The views of a scene show one set of named points, each view turned or mirrored, and shifted as a whole, with a little noise and some points left out.
(in the rows, 100 means zero)

Scene 1
View 1
Q_618: [132 116  99 102  76  96  88 112  87 101 109 114 101 106 104 115  97  82
 103  94  85 111 128  99 100 110 120  89  94]
Q_705: [ 94 110 106 113 100  91  92  80  91 111 103  92 103 111 114 125 113 108
 110 114 108 110 121  92 100  99 101  86  91]
Q_44: [136 105 107 121  81 100 114 116 101 100 100 122 119 104 115 100  90  94
 115  88  81  93 139  72  95  99 114  93  98]
Q_996: [113 111 108 122  97  87 106  89  95 105 105  98 113 110 115 122 104 110
 111 106  99 102 124  86 103  97 105  90  93]
Q_736: [106 104 108 114  93  98 102  93  99 103 100 111 105 109 115 111 106 100
 114 102  95 102 137  81  88  99 103  87  95]
Q_282: [122 102 104 134  91  94 127 110 104 136 108 115 147  94 125 105  90 124
 118  89  88  72 120  57 132  80 108  92 100]
Q_846: [ 90 102  90 113  97  99  90  97  96 159  97  95 133  94 116 111 106 114
 113 103 110  91  98  70 134  90 104  85  98]
Q_421: [101 114 101 108  98  75  97  80  90  94 127 109  84 103 115 144 109 115
 113 117  99 110 135 102  95 105 102  83  86]
Q_125: [109 111 115 112  91  96 101  85  93  82 101 100  97 121 109 117 112  97
 108 104  95 114 143 100  83  95 108  88  91]
Q_256: [114 109 107 116  92  92  99  95  95 104 100 101 108 111 112 118 101  99
 111 106  99 106 124  86  97 105 106  89  93]
Q_244: [108 108 119 115  94 107  96  85  95  91  83  84 107 127 105 105 112  87
 107 105 102 114 133  92  80  97 107  90  94]
Q_468: [113 116  92 107 102  61  88  85  86  92 136 121  70  94 119 159  98 111
 118 127 104 115 131  98  86 133  98  81  83]
Q_98: [116 113 112 120  90  94 105  93  92 106 102  93 119 115 111 115 106 106
 107 100  96 103 122  91 111  91 111  91  95]
Q_36: [ 98 101  87  93  82  89 105 106  99 115 140 160  81  77 124 124 101 111
 118  93  72  89 156  85 100  91 110  78  93]
Q_512: [115 112  97 110  85  70 116  99  96  96 149 149  87  84 125 140  96 125
 119 100  75  91 154  91 106  96 108  80  89]
Q_730: [104 127  93  87  71  93  77  98  76 113 129  99  94 104  96 132 113  98
  92  96  89 120 117 130 129  93 125  82  90]
View 2
Q_421: [129  69  83  87  94 111  92 104 109  93 108  88  97  60 126 129  92  97
 116  96  85 114 128 116  76  88 118 104  85]
Q_730: [138  95  71  91  90 119 114  96 117  68  90  84  97  87 128 136 121 102
  69 103  85 131 114  93  77  91 117 112 108]
Q_736: [104  77  93  90  91 118 100 116  99  92 111 105 109  73 115 117 105 101
 123 111 109 104 120 116  95 108 112  90 107]
Q_468: [135  73  76  96 109 108  95 102 114 104 118  96  87  50 111 115  76  89
 114 106  80 117 113 114  61  81 120 112  69]
Q_36: [122 102  97  70  86 136 110  96  69 102 129 111  92  47 124 123  93  79
 111 108  82 115 118 105  91 127  94 130  94]
Q_44: [100 103 104  96  81 127 102 114  93  75 120 123 119  75 112 100  97 113
 123 113 119 114 113 119 104 113  89  95 115]
Q_846: [ 80  83  81  82 102 109  94 115  69  77  87 112 110 101 112 152 101 126
  96 107  82 105 102 106  96 132 141  91 122]
Q_282: [ 82 103 107  81  79 117  83 113  59  59 104 131 128  89 119 133  84 138
 119  96  90 110 114 122 108 136 105  98 123]
Q_244: [103  68  88 100  92 113 104 123 123  89 101  92 115  85 114 115 125 104
 120 114 128 102 125 116  99  93 117  72 114]
Q_512: [134  98 102  76  80 127  95  95  80  87 126 109  98  44 129 121  76  95
 119  94  77 123 127 117  82 107  89 127  84]
Q_705: [107  65  82  90  98 107  94 116 106  89  96  92 106  80 119 135 106 108
 113 103  97 105 122 112  87 100 131  86 102]
Q_618: [119 100  84 102  92 122 112 105 114  77 111 110 105  79 111 104 106 103
  97 119 110 125 104 107  84  96 102 104 108]
Q_125: [119  71  91  94  86 116 103 116 122  88 108  89 110  70 122 114 115 100
 122 106 117 108 131 117  94  89 108  84 103]
Q_996: [107  77  91  92  90 110  90 115 103  79 102 101 112  80 118 126  97 117
 119 101  98 108 124 119  90  98 116  88 104]
View 3
Q_36: [ 75  61 113 113  98  68 115 136  92 100  78  83 102  70  98 103 128  99
 115 130 140  72  90  81 103  91 112 117 114]
Q_98: [101 107  98 106 118  94 119 101 100 103  96 107  79 107 120  99  90  97
 113 123  95  95 109  97  97 108 125 107  98]
Q_730: [ 93 124 110 102 106 105 111 112  93  98  85 124 102  80  98  90  79  88
 119 159 127  64  87 111  87  97 148 110  86]
Q_512: [ 88  64  88 119 103  67 118 124  98 101  77  83  97  73 117  97 113  98
 110 154 145  81  98  74 104  97 107 113 124]
Q_846: [ 84 115 118  99  93  78 122 118  99 103  68 117 111 114  88  82  91  83
 128 100  73 106 117  96 114 109 116 119  84]
Q_125: [110  90 104 111 131 100 111 101  85 110 104  94  71 104 133 103 103 103
 104 126 111  76  95 102  89 106 126  95  90]
Q_996: [104  96  97 108 120  87 115 104  95 107  91 101  86 108 124  93  94  96
 110 126 101  93 109  96 102 111 115 105  96]
Q_421: [110  82  99 111 121  85 108 106  79 116  80  91 101  96 129  82  96  92
 104 153 126  73  97  94  99 106 111 102  92]
Q_282: [ 75  96  88 109  92  70 136 118 121  93  84 103  84 106 104 102  99  97
 127  99  80 125 126  75 116 109 110 125 123]
Q_618: [ 92  98 108 109 120 103 111 110 106  87 111 104  92  95 105 115  96 106
  99 137 120  82  91 110  88  93 122 124 100]
Q_256: [102  96 103 108 123  93 114 104  95 103  97 101  91 112 118 100  98  98
 104 123 101  91 103 103  98 105 115 112  93]
Q_468: [115  69 104 114 126  85 100 111  82 108  81  84 124  96 125  86  98  93
  88 166 141  69  90 106  96  99  94 116  90]
View 4
Q_730: [ 72  95  99 105  97  91 114 114  85  83 112  85 121  66 123 102  71 109
 101  98 119  69  87  79 103  70  96  91  72]
Q_705: [ 82 106 109  97 104  83 109 104 116 100  89  94  97  99  84 100  86  89
 104 107  89  67 102  74 105  73  97 105  93]
Q_618: [ 90  78 103 108 109 111 111 105  82  85  96 101 114 117 108  87  90 102
  95  92 108  74  84  90 113  69  92  95  81]
Q_244: [ 96  91 119 106 112  84 110 104 110  90  91  85 113 119  83  93 111  85
 104  97  74  79  91  85 100  60  97 121 102]
Q_512: [ 85 101 106  97 121 106 121  99  97 128  95 142  68  96 111  87  65 126
  96 100 117  71  80 113 127 103  80  97  83]
Q_996: [ 95 101 100  94 109  93 108 103 113 107  90 100  94 106  85  92  92  95
 103  99  88  79 104  88 110  81  94 100  94]
Q_44: [107  75  96  93 117 116 115  93  99  98  95 109  95 138 104  70 100 100
  95  92  93  96  90 100 115  87  82 105  90]
Q_125: [ 90  98 120 110 117  86 114 106 104 101  92 101 105 108  89  97 103 101
 103  94  84  73  84  99 106  65  94 119  98]
Q_282: [110  85  69  65 107 115 111  90 124 112 101 102  73 121 104  61  85  89
  96 103  89 115 119  86 112 117  78  92  86]
Q_256: [ 92  94 104  98 108  98 108 102 107  96  87  99 100 116  88  91  94  93
 102 101  92  76 100  83 110  75  93 100  93]
Q_846: [ 80  92  79  72  90  97 109  92 131  92  98  80  84 103 100  80  69  71
  98 119  92  88 121  46 104  99  90  91  77]
Q_468: [ 69 109 122 116 112 100 106 104  93 114  74 132  88 102  82 113  68 116
  98 104 118  33  86  87 126  70  97  86  87]
Q_736: [ 90  88 112 102 115  98 115  97 105  98  91 107  97 122  96  86  94  96
  99  99  89  77  86  89 110  77  88 112  91]
Q_36: [ 70  86 112  98 123 107 131  88 104 114 100 136  67 108 128  79  58 114
  91 109 115  69  69  94 124 102  76 112  74]
Q_98: [100  98  95  92 106  94 109 105 109  98  98  90 104 103  93  87  97  94
 103  96  87  90 105  88 106  81  93 101  92]
Q_421: [ 77 112 117 106 112  85 111 107 104 116  88 117  89  87  88 107  78 111
 105 104 103  54  92  93 115  77  95 101  93]
View 5
Q_421: [107  98  78 109 122  75  84 107  87 112  76 100 113  90  89  91  76 105
  82 121 134  91  93 108  93  89 100  89  86]
Q_256: [ 96  91  93  92 102  88  93 106  99 109  75 109  94  78  93 111  78 108
 107 106 125 102 118 105  99  83 100  88 102]
Q_98: [ 92  95  96 104 101  89  88 111 102 107  78 107 100  87  98 112  74 104
 105  89 126 100 123 112 107  96  93  99 104]
Q_736: [ 99  92 101  92  96  84 103 107  95 109  72 113  95  88  93 108  76 101
  99 106 126 105 108 108 102  83 104  78 103]
Q_282: [ 57 112 120  95  87  76  80 106 114 110  67 133 105  74  77  98  77  88
  97  87 114 144 128 129  92 101  66  94 124]
Q_125: [115  81  94  99 108  85 101 113  95 112  78 101  91  94  98 110  71 101
 105  99 133  84 104 107 115  86 110  83  95]
Q_846: [ 77 111 113 105  64 100  79 108  94 102  52 114 116  69  86 111  74 119
  92 106 116 127 149 101  75 101  89 107 118]
Q_996: [ 97  92  94 100 105  84  87 108 100 114  70 106  98  79  84 103  72 105
 104 105 129 102 116 110  98  90  93  94 103]
Q_36: [ 80 123  95  99  97  69  99 104  76  96  90 132 129 109 109  88  98  89
  60 117 118 120  82 117  93  86 105  70  88]
Q_512: [ 81 115  82 104 128  58  83 103  87 105  92 123 123 102  97  80  92  86
  68 115 125 112  78 125  94  89  91  80  87]
Q_44: [ 79  97 106  80 101  77 105 104 106 106  91 130  87  86  97 112  85  87
 108  88 115 121 111 124 113  79  93  75 110]
Q_730: [ 95 111  72 119 105 101  76 103  86  91  99  97 122  99 130 115  89 122
  90  93 120  82 132 100 104 101 110 117  82]
Q_705: [108  91  95 106  96  92  88 111  91 111  62  98 104  81  87 108  70 115
  98 114 131  94 121  98  93  91 103  95  98]
Q_618: [ 87  99  83  89 108  88  97  97  95  95 103 116  95  90 116 120  95 108
 105  97 116  99 120 108 110  75 108  89  92]
Q_244: [116  76 103  92  94  96 106 114 100 112  69 100  80  85  94 121  67 108
 118  94 132  87 117 101 116  83 111  84 104]
View 6
Q_468: [ 85  53 101  82  81 104 111  70 109 115 125  74  76 119  78 106 131 114
  81 124  99  55  96 104  75  83  82 110  92]
Q_705: [ 85  85 106  89  94  88 112  97 114  82 110  87  77  99 102  84  94 103
  97 122 106  72  83 116  81  92  98 102  93]
Q_256: [ 95  84  97  90 106  94 113  97 119  90  94  84  83 110 100  88 101 100
  94 109 102  83  81 119  78  97  92 108  90]
Q_736: [ 92  84  97  95 101 102 108 104 121  86  91  86  83 109  96  83 107 104
  96 108  96  89  94 118  72  97  93 102  79]
Q_846: [ 74 109 112  94 113  83 115 113  90  88  89  73  90  84 128  81  77 103
 114 107 133  93  97 104  81  88 113 128 106]
Q_44: [114  88  87  94 117 112 115 111 121 101  71  76  93 124 102  79 111  97
  94  85  97 108  94 119  66 100  84 108  77]
Q_36: [ 93  72  98  95  78 131  95 109  91 121 103  60  90 109 103  75 130 117
  94 103 103  98 134  89  62  80  79 104  72]
Q_244: [ 96  87  98  88 108  98 102 103 138  69  93 100  81 108  97  83  92  89
  95 119  86  84  69 131  83 105  94  92  80]
Q_98: [105  89  97  90 108  90 123 109 118  91  98  81  82 105 109  75  90  97
  95 106 108  88  77 120  82 100  92 101  91]
Q_512: [109  64  94  94  73 113 124 104  93 128 111  60  79 118  93  71 133 121
  84  99 106  86 119  97  61  82  74 101  76]
Q_282: [104 106  97 106 112  91 136 128  94 102  71  67  88 102 122  64  93 109
 108  80 125 115 103 109  63  94  98 120  89]
Q_125: [102  77  98  89  92 108 101 106 127  85 109  89  79 110  98  75 102  96
  89 119  88  83  83 121  83  99  85  84  76]
Q_421: [ 92  65 102  87  77  96 118  90 109 101 126  78  72 108  89  84 113 113
  85 123 101  65  93 109  78  88  86  97  87]
Q_730: [107  67 101  64 100 113  94 103 100 114 132  63  94  97 125  81  88  82
  82 128 116  77  81 104 107  88  77  92 109]

Which points are out of place in each view (at most two, in the order of its rows)? Write none if all are in place.
view 1 | Q_468
view 2 | none
view 3 | none
view 4 | Q_736
view 5 | Q_421, Q_98
view 6 | Q_282, Q_125
